Each row is a point on a landscape with many valleys, with its height.
From any point a ball rolls to the lowest of the 2 points nearest to it. It stops when none of these is lower. Distance is the straight distance between rows; heights are no part of it.
J310: 101, 63, 117, 115, 83, 80, 104, 71, 109, 103, 98, 121, 66, 81, 112, 158, 87, 101, 108, 57  (h 1.47)
J330: 133, 97, 116, 105, 83, 124, 53, 132, 96, 107, 121, 74, 97, 64, 90, 152, 91, 73, 82, 139  (h 3.55)
J819: 114, 109, 94, 106, 122, 127, 119, 84, 94, 113, 122, 95, 109, 116, 79, 65, 85, 75, 73, 89  (h 4.20)
J914: 120, 68, 61, 125, 95, 114, 133, 47, 83, 110, 143, 82, 79, 91, 86, 119, 84, 103, 88, 86  (h 4.99)
J307: 114, 73, 118, 103, 94, 86, 120, 62, 139, 140, 95, 118, 122, 104, 106, 45, 90, 137, 100, 78  (h 7.03)
J30: 85, 127, 107, 108, 103, 101, 120, 88, 112, 119, 70, 140, 112, 108, 83, 91, 124, 131, 133, 80  (h 2.00)
J435: 131, 115, 72, 111, 86, 115, 96, 105, 91, 103, 100, 82, 125, 112, 78, 89, 107, 125, 103, 134  (h 4.48)
J733: 130, 59, 83, 125, 87, 107, 107, 65, 95, 115, 136, 79, 75, 99, 100, 135, 75, 89, 75, 87  (h 4.59)
J602: 73, 86, 155, 89, 109, 60, 78, 131, 111, 91, 72, 120, 77, 106, 129, 123, 70, 38, 67, 63  (h 3.78)
J652: 115, 64, 138, 101, 74, 57, 51, 136, 96, 86, 86, 80, 73, 114, 142, 155, 48, 52, 33, 92  (h 3.86)
J431: 69, 138, 62, 102, 100, 122, 129, 81, 86, 70, 94, 112, 87, 94, 80, 137, 155, 155, 167, 99  (h 5.24)
J407: 119, 131, 65, 130, 92, 115, 84, 115, 80, 80, 85, 82, 77, 127, 92, 129, 114, 65, 100, 139  (h 2.97)
J472: 87, 81, 80, 95, 104, 105, 101, 99, 75, 78, 131, 90, 71, 74, 102, 145, 96, 84, 111, 88  (h 1.28)
J671: 74, 73, 112, 82, 112, 98, 103, 98, 93, 93, 132, 113, 80, 72, 105, 121, 86, 72, 96, 61  (h 2.92)
J63: 128, 85, 60, 109, 94, 103, 111, 87, 81, 92, 110, 79, 109, 112, 98, 80, 89, 133, 97, 110  (h 4.83)
J829: 131, 86, 123, 119, 92, 89, 107, 74, 131, 143, 92, 106, 116, 107, 100, 75, 82, 122, 84, 86  (h 7.18)
J622: 114, 106, 108, 93, 87, 85, 53, 157, 87, 74, 78, 91, 91, 94, 112, 154, 105, 89, 100, 132  (h 3.54)
J855: 87, 119, 147, 116, 119, 75, 106, 96, 128, 122, 61, 142, 105, 125, 100, 85, 95, 76, 94, 60  (h 3.08)
J347: 113, 100, 183, 139, 107, 63, 99, 74, 173, 143, 71, 95, 98, 137, 133, 36, 58, 77, 45, 67  (h 2.55)
J7: 119, 69, 65, 97, 98, 89, 96, 102, 78, 79, 117, 72, 98, 115, 113, 76, 81, 109, 77, 106  (h 5.14)
J524: 76, 161, 55, 115, 95, 132, 116, 100, 84, 68, 87, 104, 91, 104, 81, 133, 174, 127, 172, 139  (h 4.97)
J372: 66, 109, 46, 102, 112, 123, 144, 59, 82, 72, 127, 106, 79, 84, 86, 123, 134, 151, 148, 82  (h 5.76)
J635: 119, 129, 74, 130, 88, 104, 64, 143, 82, 62, 69, 77, 79, 135, 109, 131, 112, 61, 101, 152  (h 3.17)
J703: 104, 113, 125, 88, 102, 76, 70, 149, 91, 85, 65, 109, 107, 117, 113, 111, 102, 84, 92, 110  (h 3.84)
J960: 106, 79, 171, 111, 112, 74, 106, 69, 170, 152, 92, 107, 98, 108, 129, 44, 62, 75, 56, 69  (h 3.09)
J505: 101, 69, 44, 107, 100, 109, 155, 40, 86, 96, 135, 92, 84, 88, 94, 97, 94, 127, 107, 79  (h 5.55)
J626: 85, 83, 102, 55, 117, 99, 76, 146, 79, 75, 120, 93, 98, 87, 118, 94, 78, 51, 62, 96  (h 4.95)
J332: 94, 62, 156, 72, 94, 55, 96, 90, 151, 134, 68, 136, 128, 78, 132, 67, 96, 141, 121, 77  (h 2.63)
J692: 110, 108, 175, 148, 109, 66, 92, 87, 152, 126, 61, 91, 77, 150, 125, 69, 49, 60, 31, 67  (h 2.15)
J647: 103, 135, 94, 77, 106, 125, 69, 150, 81, 80, 99, 89, 114, 96, 84, 105, 127, 79, 123, 148  (h 4.47)
J286: 88, 92, 94, 104, 130, 120, 126, 75, 89, 114, 140, 95, 93, 111, 85, 61, 72, 46, 66, 69  (h 3.39)
J263: 113, 138, 61, 85, 111, 145, 94, 128, 72, 87, 106, 70, 128, 131, 79, 43, 115, 79, 100, 154  (h 5.10)
J973: 91, 72, 128, 119, 105, 79, 91, 94, 108, 101, 104, 89, 63, 124, 129, 97, 44, 31, 29, 56  (h 1.03)
J516: 75, 177, 64, 104, 94, 154, 101, 115, 86, 75, 88, 104, 97, 103, 77, 111, 184, 88, 170, 169  (h 4.80)
J259: 75, 142, 34, 81, 100, 137, 122, 100, 72, 70, 98, 89, 124, 104, 76, 77, 152, 160, 154, 139  (h 3.50)
J215: 130, 95, 106, 110, 85, 62, 85, 128, 99, 86, 50, 111, 116, 132, 113, 108, 102, 159, 117, 110  (h 7.47)
J902: 70, 111, 134, 83, 117, 73, 72, 154, 84, 75, 82, 121, 76, 105, 120, 128, 80, 21, 61, 78  (h 4.14)
J346: 118, 70, 122, 97, 88, 81, 57, 133, 86, 90, 112, 76, 85, 97, 123, 146, 58, 57, 46, 107  (h 3.62)
J586: 94, 83, 116, 108, 123, 99, 102, 93, 99, 100, 126, 90, 77, 114, 110, 77, 52, 28, 36, 64  (h 1.99)
J273: 83, 167, 84, 123, 99, 129, 74, 142, 89, 75, 76, 111, 73, 111, 94, 147, 159, 36, 139, 159  (h 4.56)
J343: 49, 102, 44, 68, 121, 133, 150, 70, 69, 61, 149, 89, 98, 67, 84, 96, 128, 150, 144, 93  (h 6.48)
J429: 85, 100, 78, 50, 96, 101, 108, 109, 87, 84, 99, 98, 145, 81, 94, 56, 119, 189, 132, 118  (h 0.51)
J381: 80, 89, 98, 52, 121, 97, 94, 138, 76, 80, 124, 98, 115, 86, 114, 64, 80, 78, 85, 93  (h 5.43)
J479: 119, 133, 76, 97, 113, 143, 107, 112, 83, 101, 119, 72, 119, 123, 77, 55, 96, 65, 76, 130  (h 4.79)
J766: 90, 79, 142, 97, 88, 59, 113, 76, 141, 128, 70, 144, 111, 84, 118, 95, 103, 150, 134, 59  (h 1.87)
J244: 96, 97, 122, 107, 90, 84, 119, 73, 132, 126, 71, 140, 116, 85, 92, 112, 122, 162, 140, 73  (h 0.99)
J841: 144, 89, 141, 139, 83, 77, 92, 79, 131, 139, 78, 88, 107, 128, 111, 83, 64, 115, 59, 86  (h 7.28)
J779: 80, 181, 83, 111, 93, 143, 85, 141, 85, 78, 77, 101, 94, 116, 79, 117, 170, 56, 152, 180  (h 4.68)
J369: 63, 112, 59, 45, 104, 122, 106, 121, 69, 62, 109, 89, 133, 83, 86, 74, 139, 161, 141, 132  (h 2.50)
J76: 132, 124, 119, 108, 82, 133, 72, 120, 98, 112, 116, 87, 109, 68, 66, 150, 116, 87, 114, 143  (h 3.89)
J868: 119, 122, 89, 109, 74, 85, 52, 157, 81, 57, 64, 83, 80, 112, 119, 162, 127, 83, 112, 162  (h 3.35)
J271: 102, 74, 104, 101, 93, 101, 134, 43, 139, 151, 109, 119, 128, 74, 95, 59, 105, 157, 108, 82  (h 6.79)
J674: 138, 88, 97, 112, 72, 109, 106, 71, 111, 131, 104, 98, 112, 82, 80, 119, 103, 157, 111, 110  (h 3.70)
J182: 84, 95, 165, 110, 110, 58, 87, 113, 127, 113, 64, 131, 86, 115, 125, 112, 70, 60, 74, 63  (h 3.48)
J236: 79, 82, 101, 60, 120, 111, 121, 90, 101, 115, 128, 105, 132, 81, 86, 36, 100, 117, 102, 90  (h 6.23)
J85: 153, 83, 124, 129, 77, 66, 72, 103, 119, 113, 66, 84, 98, 137, 114, 103, 71, 121, 68, 107  (h 7.35)
J214: 99, 165, 110, 122, 109, 131, 82, 132, 95, 99, 80, 107, 91, 106, 72, 138, 133, 39, 114, 137  (h 4.39)
J892: 109, 93, 92, 71, 87, 90, 93, 109, 99, 106, 90, 101, 141, 84, 95, 78, 115, 183, 129, 110  (h 1.96)
J778: 117, 82, 100, 90, 78, 105, 107, 74, 108, 125, 115, 96, 128, 66, 83, 107, 114, 190, 132, 110  (h 3.04)
J77: 104, 109, 60, 119, 100, 120, 101, 98, 80, 80, 114, 85, 73, 101, 96, 146, 111, 69, 107, 111  (h 2.49)
J409: 81, 64, 107, 95, 87, 79, 119, 69, 106, 106, 104, 125, 82, 67, 108, 135, 100, 131, 130, 52  (h 2.48)
J893: 63, 81, 87, 89, 111, 100, 138, 66, 101, 103, 120, 124, 88, 70, 95, 102, 108, 118, 131, 51  (h 3.76)
J132: 139, 91, 105, 123, 82, 49, 75, 124, 98, 90, 47, 86, 100, 154, 121, 95, 80, 124, 80, 108  (h 7.40)
J318: 61, 69, 101, 70, 127, 102, 140, 60, 105, 122, 133, 117, 129, 70, 92, 40, 102, 126, 110, 72  (h 5.49)
J627: 61, 74, 102, 79, 126, 98, 127, 80, 96, 105, 135, 124, 87, 63, 100, 98, 92, 81, 109, 53  (h 4.07)
J441: 80, 68, 116, 52, 117, 87, 96, 120, 99, 97, 122, 106, 124, 86, 116, 44, 81, 100, 82, 81  (h 5.96)
J3: 100, 121, 68, 66, 109, 124, 82, 144, 72, 69, 116, 70, 120, 99, 92, 66, 122, 94, 106, 147  (h 4.82)
J210: 95, 83, 159, 139, 104, 56, 92, 80, 142, 114, 80, 95, 60, 138, 144, 83, 40, 47, 31, 47  (h 1.77)
J216: 105, 130, 59, 88, 95, 138, 116, 96, 80, 99, 108, 86, 135, 103, 63, 78, 131, 149, 129, 141  (h 4.05)
J971: 109, 153, 94, 106, 97, 143, 80, 122, 97, 103, 99, 98, 105, 87, 74, 134, 132, 74, 129, 148  (h 4.18)
J45: 73, 110, 112, 61, 123, 90, 71, 163, 75, 64, 105, 107, 95, 95, 123, 111, 91, 27, 71, 94  (h 4.52)
J944: 117, 93, 96, 111, 91, 115, 58, 127, 86, 92, 118, 75, 80, 83, 100, 153, 81, 49, 71, 123  (h 3.23)
J992: 76, 53, 93, 75, 104, 97, 146, 38, 115, 130, 135, 113, 126, 62, 97, 56, 102, 153, 117, 75  (h 6.26)
J765: 97, 114, 117, 130, 111, 87, 126, 68, 125, 129, 65, 141, 98, 127, 89, 93, 104, 97, 109, 59  (h 2.67)
J312: 150, 67, 98, 122, 76, 98, 96, 75, 110, 132, 118, 79, 99, 84, 98, 133, 74, 123, 86, 99  (h 4.19)
J585: 92, 85, 29, 109, 101, 111, 156, 39, 82, 99, 133, 99, 101, 103, 85, 79, 107, 153, 114, 85  (h 6.01)

For each start below, name the point where the ball stops.
J381 -> J244
J263 -> J973
J647 -> J944
J914 -> J429
J132 -> J318
J273 -> J944
J602 -> J244
J435 -> J429
J307 -> J318

For each start below, name every point that the ball comes to, in order.
J441 -> J381 J626 J45 J902 J602 J182 J855 J765 J30 J244
J505 -> J914 J733 J312 J674 J778 J892 J429
J347 -> J692 J210 J973
J516 -> J779 J273 J214 J971 J76 J330 J944
J960 -> J692 J210 J973
